Each scene shows the same named points in several views. A view is turned or mirrored, and shifted as a whole, has a little noise and may leave points out.
In the rows, 128 means zero.

Scene 1
View 1
q802: [139 151 136 145 101 138 110 155 101 107 178 101 145 102 139 131 142 134
 159 106 108 157 133 144 124 146 110 129 196 128 145 143 112 197 106 100
 145]
q320: [142 118 119 154 116 217 132 118  74  87 106  90  99 112 162  37 161 140
 112 109  51 160  68 100  97 126  90 128 164 192 162 153 136 163 129  99
 169]
q839: [117 133 126 131 138 183  43 143  75 126 156 160  83 131 103  86 191 120
  68  80 111 130 119  55 127 213 169 199  91 132 126 173 130  93 103 112
 118]
q691: [129 131 121 134 125 156  91 133  78 122 165 141  95 133 124  87 161 138
 113  97 109 140 109  95 121 174 139 182 115 124 141 159 128 124 116 115
 122]
q403: [133 144 123 107 112 185  82 167  76 109 185 130 115 112 145  97 161 115
 133  86 109 147 109 112 127 164 128 142 142 139 153 170 103 153 117  72
 139]
q625: [124 141 117 125 116 142  89 150  77 123 188 150 104 127 125 112 155 135
 134  90 124 135 117 113 130 177 143 185 121 101 144 161 111 140 117 103
 121]
q996: [129 128 105 139 118 123 121 122  71 127 172 153  87 146 128  94 141 160
 140 106 116 132  95 116 120 163 134 209 100  91 148 149 125 129 136 128
 114]
q5: [144 129 136 138 131 155 111 125  93 111 161 114 113 136 132  76 158 136
 124 125  95 158 109 102 122 155 116 150 138 154 141 152 139 129 107 121
 125]
q961: [146 151 140 120 118  41 121 143 111 139 250 132 156 150 117 165 123 149
 197 147 163 155 162 163 152 160 130 166 145  65 126 134 122 150  98 142
  84]
q872: [109 130 118 157 128 201  52 133  69 117 118 152  68 118 105  74 189 133
  55  62  91 124 103  53 108 204 159 206 111 138 135 169 129 122 112 110
 143]
q636: [139 133 119 121 123 121 117 135  82 125 191 136 109 142 131 100 142 149
 151 120 121 145 110 123 128 159 129 177 117 106 143 148 125 132 122 118
 112]
q276: [136 140 140 170 106 168 101 135 102 100 137  91 132 100 135 107 156 139
 124 101  81 157 126 118 109 151 108 133 200 155 144 141 124 196 100 113
 160]
q662: [148 127 134 136 122 153 124 128  95 105 164 101 129 128 146  85 149 137
 142 130  90 166 108 120 120 141 103 129 160 159 145 144 133 151 109 113
 134]
q47: [131 117 127 156 140 168  95 105  82 120 129 136  85 142 111  58 172 145
  83 112  88 145 102  71 113 178 138 194 106 145 133 153 152 102 111 141
 124]
q102: [123 152 130 132 113 154  61 161  87 120 186 141 121 110 117 131 166 126
 121  78 125 141 140 107 131 190 146 167 148 114 134 161 105 157 103  94
 127]
q342: [124 135 127 126 134 131  59 139  83 136 187 167  95 147  98 105 173 134
 100 100 135 130 132  78 137 209 169 210  82  99 122 164 129  92 104 129
  97]
q678: [156 129 132 129 123 137 143 124  98 109 177  94 136 137 148  84 140 141
 159 146  95 171 109 131 127 128  96 129 155 153 147 143 137 151 111 123
 125]
q400: [151 115 139 132 156  49 122  87 111 151 205 146 112 195  94  92 142 164
 137 176 139 156 141  98 142 177 145 211  72  93 111 134 169  59  96 193
  58]
q18: [134 125 131 173 118 179 108 115  94 102 116 100 109 115 130  71 162 144
 103 106  69 154 103 101 105 153 110 152 168 167 145 145 142 162 107 127
 154]
View 2
q320: [142 132  98 102  88 117 102 144 192 211  53 164 172 150 110 152 145  88
 129 140 153 181  85 132 175 178 120  99 244 154 136 129  80 131 107 110
 150]
q961: [ 98 140 125 169 117 165 150 221  61 112 184 140 167  84 171 196  79  69
 117 129  92  22 177 137 130 180  94 139  92 154 125  91 122 108 116 197
  90]
q802: [145 132 132 141  99 117 111 216 132 168 135 160 181  98 152 200 117  98
 115 127 136 125 133 137 151 214  79  90 159 129 127 103 111 115 107 156
 127]
q47: [ 96 141  77 120 123 135  95 135 149 164  84 143 140 175 149 137 115 116
  86 150 108 111  87 157 152 123 171 168 185 178 118 103 103 120  87 121
 169]
q662: [124 132 104 126  97 128 121 170 152 172 104 157 171 116 138 164 130  80
 131 129 141 120 118 138 161 179 108 116 181 155 129 107  86 111 108 140
 119]
q403: [130 145 102 148 120  99  82 180 161 151 106 137 175 110 142 189 121 123
 103 138 129 125 142 150 139 133 102  93 169 127 141 166 124 128 103 131
 129]
q400: [ 47 136  73 140 126 193 160 147  73 115 141 134 132 149 169 125  83  64
 113 142  77   4 130 151 138 119 180 212 115 208 112  65  93 102  99 172
 115]
q636: [102 143 102 148 122 151 118 174 118 143 122 138 165 126 144 170  98  92
 108 144  99  81 144 138 140 141 122 134 154 156 138 131 118 125 111 151
 120]
q5: [108 134  92 126 108 129 116 159 150 164  99 150 158 133 146 157 122  92
 118 136 131 108 115 146 155 156 129 135 174 160 124 109  92 110 100 135
 133]
q691: [106 143  92 139 125 128  94 163 140 150 103 138 153 147 148 164 107 119
  89 147 108 101 119 154 140 124 142 140 165 155 128 129 118 128  93 133
 150]
q839: [ 92 150  70 140 141  96  63 145 161 134  96 126 136 159 171 159 115 161
  62 150 110 104 102 183 132  83 170 162 146 154 111 130 131 117  69 112
 175]
q678: [120 128 104 127  95 141 140 171 138 167 110 161 174 108 136 161 124  60
 146 127 140 106 128 132 161 185 104 118 178 158 130 105  80 111 115 149
 102]
q18: [134 130 108 112  99 122 104 167 161 196  87 162 160 152 139 161 128 105
 104 137 138 150  83 141 170 190 127 124 206 157 122  94  93 121  97 124
 164]
q276: [150 127 128 124  93 111 102 199 149 189 111 164 172 127 151 189 127 110
 104 130 144 152 101 140 162 218  95 104 185 140 120  85 105 114  95 138
 156]
q102: [121 144 111 155 127  97  79 197 135 141 132 138 163 116 172 198 107 145
  78 136 119 107 130 164 134 147 110 119 132 128 117 123 140 116  85 142
 153]
q625: [111 148 103 153 130 127  91 182 129 138 121 135 161 131 151 186 100 126
  86 145 100  92 139 149 133 128 124 123 148 142 134 140 136 131 101 144
 143]
q342: [ 81 150  79 152 145 126  87 161 122 117 125 124 138 150 174 163  92 140
  70 144  90  64 125 170 125  94 162 171 120 162 113 119 134 118  82 139
 156]
q996: [101 151 102 148 130 166 112 166 108 151 112 136 159 155 134 169  86  95
  92 158  78  82 135 132 139 125 141 140 172 165 148 134 125 147 113 149
 142]
View 3
q403: [ 92 121 160 107  98 145 127 182 165 109 131 139 138 100 138  99 140 119
 134 196 123  66 136 114 145 138 117 101  79 143 157 129 184 115 159 136
 117]
q678: [122 114 100 125 119 168 160 167 156 134 108 128 154  87 133  84 153 128
  98 145 168 102 146 134 166 158 153  98  95 119 121 133 133 125 181 111
 171]
q662: [102 123 109 127 111 168 153 165 159 123 112 125 154  95 135  86 141 107
 109 153 159  91 140 128 166 154 155  90  94 129 116 138 151 123 179 112
 163]
q102: [ 79 133 155 110 104 136 146 169 176  89 123 107 170  98 109 109 164 121
 144 188 113  90 124  78 129 136 127 109 106 184 154 118 173 122 151 151
 101]
q320: [ 58 139 113 145  96 186 118 171 132 122 129 140 144 126 170  84  81  44
  97 154 147  76 135 145 178 154 162  76  78 105  87 169 193 125 197  82
 167]
q802: [ 92  99 148  87 118 156 173 193 156 116 106  98 180  74 120  67 141 135
 105 164 143 110 145 110 170 147 162 111 109 161 145 125 172 134 173 114
 142]
q839: [ 67 184 129 166  86 133 108 122 187  73 134 135 144 139 116 155 174  72
 171 187 105  62  98  67  96 138 105  83  95 169 122 133 158 107 136 165
  94]
q47: [ 79 182  86 172 104 160 125 122 167  98 126 133 149 143 136 143 148  59
 131 148 123  88 100  87 108 145 125  88 103 138  93 152 135 116 152 128
 123]
q996: [129 154 104 123 131 148 143 149 156 125 127 134 147 109 142 130 146 120
 112 151 105 106 120  83 101 132  88 128 108 128 139 145 119 112 138 114
 101]
q691: [ 95 155 117 138 108 149 132 147 166 105 126 132 145 119 131 128 153  97
 135 167 121  86 116  88 117 139 115 101  99 146 129 140 144 112 148 134
 113]
q961: [176 102 106  85 154 132 205 163 183 131  90  97 179  48  89  97 218 214
 109 152 144 139 142  79 125 142 119 143 134 164 175  99  87 123 141 146
 127]
q872: [ 40 190 130 161  90 147 105 132 165  72 142 130 153 154 135 149 128  39
 153 174  90  69  92  68 101 133 115  87 100 166 107 152 179 113 142 140
  89]
q625: [106 141 136 115 115 140 140 158 166 106 126 126 152 100 124 122 163 127
 134 177 108  87 124  83 115 133 105 116  99 153 152 129 150 115 141 139
 101]
q18: [ 58 148 109 142 106 176 143 160 149 108 121 114 169 122 141  96 111  61
 108 147 139 101 120 109 155 150 166  90 104 144  92 155 172 130 181 102
 147]
View 4
q839: [103 184 175 169  85 140 118 125 154 200 106 140 126 127 162 135 119 101
 121 139 126 190 141 152 127 101 128 118 185 121 159 123  77 143 181 123
 135]
q5: [128 155 121 133 113 115 146 116 165 122 100 136 156  85 120 133 126 116
 141  92 120 152 106 110 136 122  97 139 147 120 164 129 110 153 141  99
 166]
q996: [124 148 160 157 130 130 107 108 141 148  60 160 148 125 100 152 123 116
 165  72  95 143 105 143 102 130 117 147 143 140 129 116 123 173 159 126
 168]
q872: [102 190 170 146  77 151 106 131 162 190 101 115 146 117 183 136  81 112
 137 134 151 173 148 155 134 106 120 131 167 118 151 110  83 171 206 116
 117]
q342: [102 164 181 177 117 140 122 115 140 195  86 171 128 142 122 159 144  93
 127 128 105 184 123 153 102 113 123 109 179 139 140 139  81 139 160 141
 164]
q403: [168 163 133 160 111  87 156 104 135 132 110 130 157 121 135  98 141 133
 142 112 110 157 128 148  99 134 133 173 151  91 152 104 137 152 156  85
 145]
q400: [ 66 126 162 162 150 151 110 112 159 158  49 213 123 110  48 197 164  75
 138  71  73 169  70 102 127 116  88  76 161 187 140 173  75 130 113 161
 220]
q802: [192 144 105 121 162  89 203 116 142  89 121 132 200 110 111 129 157 139
 156 120 141 141 100 137  84 169  99 165 123  99 142 136 132 157 123  76
 166]
q662: [152 147 101 124 122 101 162 117 164  99 105 130 171  79 111 122 134 124
 151  87 122 140  96 102 133 135  90 152 131 113 164 129 124 156 130  86
 167]
q18: [135 160 107 105 108 126 148 133 178 110 107 105 182  75 144 134  93 128
 154  97 160 141 113 111 150 128  84 147 127 116 160 125 110 176 161  89
 144]
q625: [146 157 158 163 131 112 140 110 135 154  91 152 152 135 120 135 142 118
 149 111 108 162 121 156  87 137 122 149 155 119 136 121 118 157 155 113
 160]
q320: [145 164  87 105  77 107 133 123 183  91 107  85 172  50 153  97  77 141
 160  69 149 124 114  94 173 118  91 179 121  98 176  96 137 185 166  69
 133]
q276: [166 159 101 100 134 115 184 130 163  96 122 110 203  91 140 137 115 136
 155 122 169 137 112 125 119 153  86 154 121 104 152 133 115 172 146  78
 147]
q102: [157 167 153 151 134 112 171 118 134 156 117 144 168 141 138 138 148 121
 137 144 137 172 129 164  81 145 122 142 158 105 141 130 104 149 156 102
 149]
q691: [124 161 151 155 110 125 125 115 152 156  92 142 148 116 130 136 123 115
 141 104 116 161 120 138 119 120 115 140 158 124 148 121 106 159 160 114
 154]
q636: [138 143 144 157 137 111 135 107 140 134  78 162 150 119  94 139 145 114
 153  84  94 149  99 133  99 135 113 145 145 130 138 128 124 155 139 115
 176]
View 5
q662: [162  89 152 115 124 157 110 140 155 128 137  87  81 122  74 110 162 152
 128 145 138 133  99 160  96 108 124 168 126 102 151 137 111 114 135 118
 137]
q839: [111 167 161 119 157  98 137 100  92 154 174 120  54 109 110  75 182 194
 135 125 113 134 133 120 137 171 129 143 133 143 158 139 215 178 188 131
 158]
q691: [129 134 152 113 147 119 124 120 122 136 147 116  72 118 114  93 171 157
 140 134 119 142 126 134 114 137 126 143 131 132 153 127 158 146 170 117
 158]
q636: [146 121 136 113 145 115 128 144 132 121 125 131  87 117 127 112 149 136
 146 147 119 150 116 138 100 106 127 147 125 147 144 111 115 142 154 106
 160]
q403: [117 115 153 131 147 124 111 134 151 145 146 100  65 151  97 103 200 158
 131 162 132 124 133 129  94 115 131 169 123 150 149  99 136 143 123 164
 154]
q5: [153 106 149 110 133 143 116 133 139 136 143 101  79 109  82 102 157 163
 133 134 130 136 107 155 109 126 124 157 128 110 152 143 131 128 155 109
 144]
q678: [176  81 145 110 119 154 114 147 154 118 130  93  92 113  79 118 146 142
 130 147 138 140  92 165  93  97 124 167 125 103 147 136  95 111 137 102
 140]
q47: [136 139 158  96 144 139 123 103 115 142 157 107  68  98 105  76 162 169
 141 103 119 145 129 146 131 164 122 120 138 101 154 159 175 137 199  91
 150]
q342: [127 167 142 121 154  80 154 120  84 130 151 144  72  97 132  97 148 171
 139 139 104 147 117 120 131 143 129 146 130 167 152 127 183 184 198 107
 166]
q872: [ 92 150 182 102 149 122 121  73 102 142 177  88  44 126 117  62 202 175
 134 117 120 141 144 124 135 179 121 124 138 112 160 136 222 155 189 127
 160]
q320: [141  75 176  96 126 202  72 111 186 151 158  53  60 143  57  74 205 160
 127 112 152 128 135 167 101 140 118 133 133  56 157 154 126  81 129 130
 134]
q400: [194 158 104  99 149  91 168 160  87 117 114 185 119  43 136 121  68 146
 158 117  97 168  83 151 131 117 126 135 127 150 143 158 121 160 228  30
 159]
q18: [146  87 183  99 117 167 104 100 144 116 154  57  63 126  80  87 179 151
 123 131 142 143 110 159 107 134 116 146 135  73 157 149 152 110 150 109
 136]
q961: [182 110 120 132 124  73 169 175 107  71  97 146 117 102 143 166 101 115
 137 196 115 161  64 137  82  52 129 193 114 184 138  84  79 166 144  87
 167]
q996: [132 129 137  98 156 117 127 127 130 121 125 131  86 119 149 101 154 123
 152 134 114 155 136 134 107 121 129 117 133 144 145 110 124 138 174  95
 170]
q802: [149  73 172 124 107 132 125 132 143  88 131  65  76 146  95 132 169 136
 118 187 142 142  86 148  77  80 123 191 120 124 151  99 113 129 112 134
 146]
q276: [146  72 191 113  99 154 116 104 140  94 148  40  62 143  79 112 181 147
 113 163 148 141  89 156  90 106 118 175 126  85 157 123 143 119 125 125
 134]

In a view up to two points have been moved. Name them for each view, in the order of its rows, or write none.
view 1: q403
view 2: none
view 3: none
view 4: q802
view 5: q678

Scene 2
View 1
q725: [130  95 103 104 135 134 152 104 139 183 118 134 112 118 175 109 166 141
  81 150 133 102 142 152 169 129 129  96 101 151 151  94 107 120 161 113
 140]
q126: [ 93 124 112  92 181 167 160  92 135 165 120 155 156 126 112 103 190 127
 108 144 142  96 152 181 130 129 102 112 102 155 126 111 121 122  77 116
 153]
q958: [160 101 114 145 101 156 117 132 160 100 115 172  88 153 183 140 161 106
  94 115 141 167 214 101 180 167 170 160 121 148 138 110 153  97 141 139
 114]
q708: [124 161 184 131  81 100 116 149 178  91 152 194 125 106 160 126 120 157
 162 131 120 125 126 113 161 110 105 100  87 172 126 122 185 114 157 142
 130]
q657: [ 82 111 106  84 190 160 145  72 147 139 142 175 157  99 129  97 165 116
 108 137 145  81 141 171 132 114 110  99 105 141  94  99 131 136 111 137
 143]
q733: [ 72 139 131  87 176 148 128  82 162 119 175 200 181  84 118  79 137 139
 146 142 152  87 121 174 124  90  83  77  93 156  78 118 170 142 121 143
 143]
q142: [147 108 116 127 111 145 145 132 142 166 102 139 102 148 168 127 178 133
  90 138 132 135 170 135 167 153 141 131 105 160 165 108 121 100 133 107
 134]
q679: [112 102  89 103 183 184 173  91 124 179  95 137 135 150 121 115 213 108
  79 139 140 110 180 174 136 156 126 139 112 149 146 103  99 113  61 106
 152]
q424: [109 138 136 119 146 160 143 114 152 118 126 176 141 137 122 121 177 120
 128 126 139 124 171 147 139 139 115 134 103 158 122 120 150 113  81 129
 138]
q273: [126 104 111 113 141 145 164 114 142 156  94 145 104 134 156 139 189 112
  86 130 122 109 163 139 161 149 143 131 108 147 150  91 102 110 110 120
 141]
q697: [161  97 117 129  88 111 157 139 143 180  84 120  73 136 200 144 173 137
  73 141 109 123 152 120 196 149 157 120 101 155 183  84  94 105 170 105
 134]
q347: [112 137 137 105 126 132 143 120 147 168 138 155 148 118 138  94 151 163
 128 154 137 104 123 164 147 112  94  87  87 172 142 119 144 117 132 111
 147]
q537: [147  75  82 115 124 147 113  99 142 172 146 146 118 118 198  82 138 145
  71 151 161 131 164 148 177 124 145  96 110 151 135 104 140 115 205 120
 125]
q32: [ 96 125 106 106 178 186 126  87 151 118 150 190 163 129 116  93 165 112
 121 130 167 124 182 165 125 131 110 128 111 150  95 123 164 119  86 137
 137]
q535: [112  93  97  96 162 142 178  97 132 193  90 127 115 122 154 126 193 123
  70 144 120  82 141 164 159 138 134 107 103 144 151  81  77 122 119 112
 151]
q610: [136 110 107 138 142 184 110 111 159  79 134 198 116 152 151 129 166  87
 109 107 158 165 229 115 152 167 156 171 125 141 103 121 172 105 100 151
 113]
q845: [156 114 117 139 102 159 122 132 153 132 124 158 110 154 167 121 162 130
 104 130 150 162 199 124 166 157 146 143 113 160 152 125 155  94 133 121
 124]
View 2
q142: [122 139 109  84 128 129 114 110 167 127 119 120 121  99 140 142 136 154
 119  85 110 139 109 135 147 147 141 106 118 142 130 195 114 136 143 140
  97]
q537: [158 107 109  79 164 121  92 127 169 138 126 107 120 110 132 156 149 144
 154 109 145 140 163 180 135  87 123  80 100 125 142 154 116 139 108 160
 100]
q697: [127 137 102  45 137 147 146 112 163 111 117 105 105 107 162 147 148 159
 126  94 105 122  84 158 146 141 158  70 126 134 134 205 102 196 141 142
 104]
q725: [136 129 132 101 140 144 114 119 147 137 120 118 119 124 150 138 133 151
 143 111 136 150 142 141 133 121 153  92 117 136 127 160 111 167 115 134
 101]
q347: [ 95 136 133 144 157 134 112 116 109 145 118  93 111 120 158 117 115 157
 110 115 146 157 159 136 124 147 115 109  99 147 110 148 127 108 101 117
  97]
q273: [128 136 129 114 111 142 114 124 171 126 118 128 126 108 141 138 117 141
 121  92 113 149 106 117 154 149 175 123 131 128 132 183 103 147 135 130
 109]
q958: [136 115  80  80 122 118  98 139 227 103 117  90 123  62 125 164 133 131
  98  76 101 126  82 171 174 140 135 127 117 116 162 209 104  82 151 154
 107]
q126: [115 141 155 172 112 138  89 119 133 156 119 144 137 122 130 117  94 142
 121 101 140 178 160  80 137 150 161 149 118 145 115 146 120 105 115 115
 101]
q733: [109 118 155 216 158 136  82 155 119 152 116  74 122 120 148 118  83 131
 103 138 179 174 197 136 126 131 125 148 102 122 119 101 128  51  62 108
 116]
q32: [124 120 136 185 119 117  63 142 171 151 119 120 141  93 112 131  88 128
 108 100 142 175 166 109 155 138 135 169 105 127 135 142 123  38 111 130
 107]
q657: [133 119 160 190 127 141  83 148 146 150 120 116 133 126 135 127  90 126
 125 119 159 175 174 111 136 126 166 148 119 121 129 122 114  98  87 121
 115]
q708: [ 78 125  98 143 175 138 132 143 135 108 114  12  86  86 180 132 112 150
  61 119 145 129 114 195 136 167  88 112  99 125 126 170 123  60  92 109
 111]
q424: [100 134 125 160 119 129  92 133 163 133 117 104 130  91 134 126  98 139
  88  89 125 159 128 111 156 169 139 158 114 138 128 170 118  63 125 120
 104]
q679: [131 148 151 138  90 133  85 107 160 156 120 182 151 113 112 123 105 142
 139  82 113 174 138  62 155 150 182 150 127 148 122 170 114 130 144 132
  97]
View 3
q32: [159 166 172 125 106 110  99 175 143 148 174 185 137 152 117  91 140 147
  78 144 116 105 130 122 120 122 148 137 155 144 136 152  37 123 103 122
 111]
q958: [210 114 133  88 100 120 181 159  78 143 196 141 104 135 143 127 200 153
 121 106 108 134 108  87 135 119 128 129 169 178 136 122 100 165 177 173
 163]
q845: [201 122 118 114 106 124 165 158  92 144 195 140 115 133 148 111 178 157
 116 112 125 124 119  84 115 143 131 133 156 173 108 117 101 161 142 154
 154]
q610: [189 142 158  86  95 104 149 173  99 136 187 169 124 148 128 108 193 156
  91 123 101 125 117 100 141 108 142 135 178 169 148 146  50 148 161 167
 147]
q535: [129  98 190 162 122 158 124 142  99 132 149 126  77 133 111 152 108 164
 113 151 148 122  87 103 120 173 128 126 108 167 131 124 150 138 103 111
  90]
q142: [175 106 136 135 113 141 161 148  88 141 186 124  97 129 139 128 152 160
 120 122 141 126 105  83 117 164 127 129 135 174 106 114 137 159 126 138
 135]
q424: [160 144 155 117 101 133 124 155 125 168 193 163 115 130 129  81 139 135
  81 138 123 113 113  92 117 127 132 119 163 147 132 141  83 128 102 122
 130]
q126: [125 138 182 154 113 142 101 158 131 147 165 160 114 141 111 101 105 152
  76 159 143 108 112 108 112 159 139 128 132 145 122 144  90 118  77 101
  93]
q725: [173 111 158 158 132 137 126 149 112 138 154 124  81 137 131 159 123 155
 144 129 141 114 107 118 106 161 129 130 100 165 113 109 146 151 111 122
 109]
q697: [184  78 132 139 125 156 177 134  71 144 178  96  65 119 146 160 146 156
 156 115 141 134  89  81 112 164 114 116 115 180 114  93 193 168 138 140
 138]
q733: [185 184 170 142 136 105  56 167 190 187 162 180 114 149 119 104  96 110
 114 139 118  85 135 157  91  90 135 121 118 119 136 137  61 111  68  97
  96]
q679: [106 113 194 153  99 156 128 157  93 116 161 152 114 141 104 111 128 184
  63 163 148 124  96  86 129 187 146 137 142 168 126 151  95 132 100 117
  95]
q708: [238 156  99 109 126 119 123 142 157 224 212 141  94 115 167  92 138  82
 148 101 110 100 124 113  86  70 107  95 144 128 120 101 126 135  99 124
 160]
q273: [147 102 173 134 110 150 145 143  90 141 174 130  84 127 122 130 138 155
 106 138 134 128  88  89 127 151 128 120 136 164 137 126 137 144 124 132
 118]
q537: [221 128 136 146 142 104 127 165 118 121 149 129  94 156 138 177 149 167
 167 107 131 114 129 139 104 152 137 154  92 175 103 101 113 167 141 142
 118]
View 4
q733: [126 108 121 142 148 117 101 153 125 212  97 158 156 127 124 153 163 101
 158 124 145  98 147  90 119 134  99 166 143  67 170 120 107  53 109  91
 159]
q347: [127 127 103 118 144 108 111 145 157 168 132 153 144 131 106 167 120 127
 143 133 168 144 108 127 136 137 105 181 143 111 131 113 113  93 110 119
 103]
q142: [138 141 141  97 155 123 129 138 169 134 148 126 111 121 104 122 126 146
 131 121 151 198  39 136 141 102 133 166 140 158 116 114 118 144 117 137
  81]
q32: [141 106 150 120 173 134 103 143 138 217 108 129 147 131 122 115 186  89
 149 116 115 106  78  71 120  98 118 155 149 138 150 120  93  99 106 108
 146]
q424: [150 112 130  83 160 126 102 150 161 177 132 133 145 110 111 127 179 101
 137 113 142 144  69  81 127  99 134 164 151 133 148 126 109 119 108 113
 117]
q610: [141 138 164  89 197 166 111 147 159 182 113 115 126 114 129  66 199 130
 129  89 114 167  18  74  98  51 167 159 133 165 158 130 104 131 104  80
 129]
q708: [120 157  79  86 165 141  93 171 170 148 118 167 156 106 118 155 141 164
 118  91 201 178 112 118 100 110 153 203 117  73 169 129 130  78 103  45
  99]
q657: [135 103 160 140 138 111 124 138 123 191 109 132 125 118 118 129 165  93
 160 134 116 125 110  98 139 126 105 148 149  93 158 114 107  87 118 131
 153]
q126: [150  92 143 113 138  98 114 138 146 187 135 131 135 122 100 147 161  78
 156 143 127 123  89  94 152 127  99 149 165 129 134 117 104 120 116 158
 127]
q273: [145 124 161  94 140 114 136 139 159 133 148 116 102 103  99 120 149 120
 139 129 130 196  50 123 154 109 134 153 150 130 137 119 121 147 122 152
 102]
q535: [142 112 158 115 119  93 142 131 148 134 149 124 100 110  95 139 130 111
 155 146 132 183  74 135 171 135 109 149 156 119 127 112 120 137 129 176
 106]
q537: [110 160 159 166 166 137 148 125 137 159 115 136  96 151 127 108  90 182
 151 121 129 188  64 163 126 114 109 172 119 136 112 101 110  98 122 111
 109]
q845: [136 153 133  93 187 147 117 142 174 157 136 127 123 127 115 107 141 155
 125 103 147 187  24 117 115  80 146 176 130 172 123 120 106 138 106 103
  86]
q958: [136 157 161  86 183 163 128 146 166 144 127 117 110 107 122  77 171 158
 124  89 131 208  12 108 110  62 170 167 126 159 145 130 116 143 111  90
 101]

In a view up to two points have been moved. Name them for each view, in the order of its rows, or write none.
view 1: none
view 2: none
view 3: q610
view 4: q535, q958
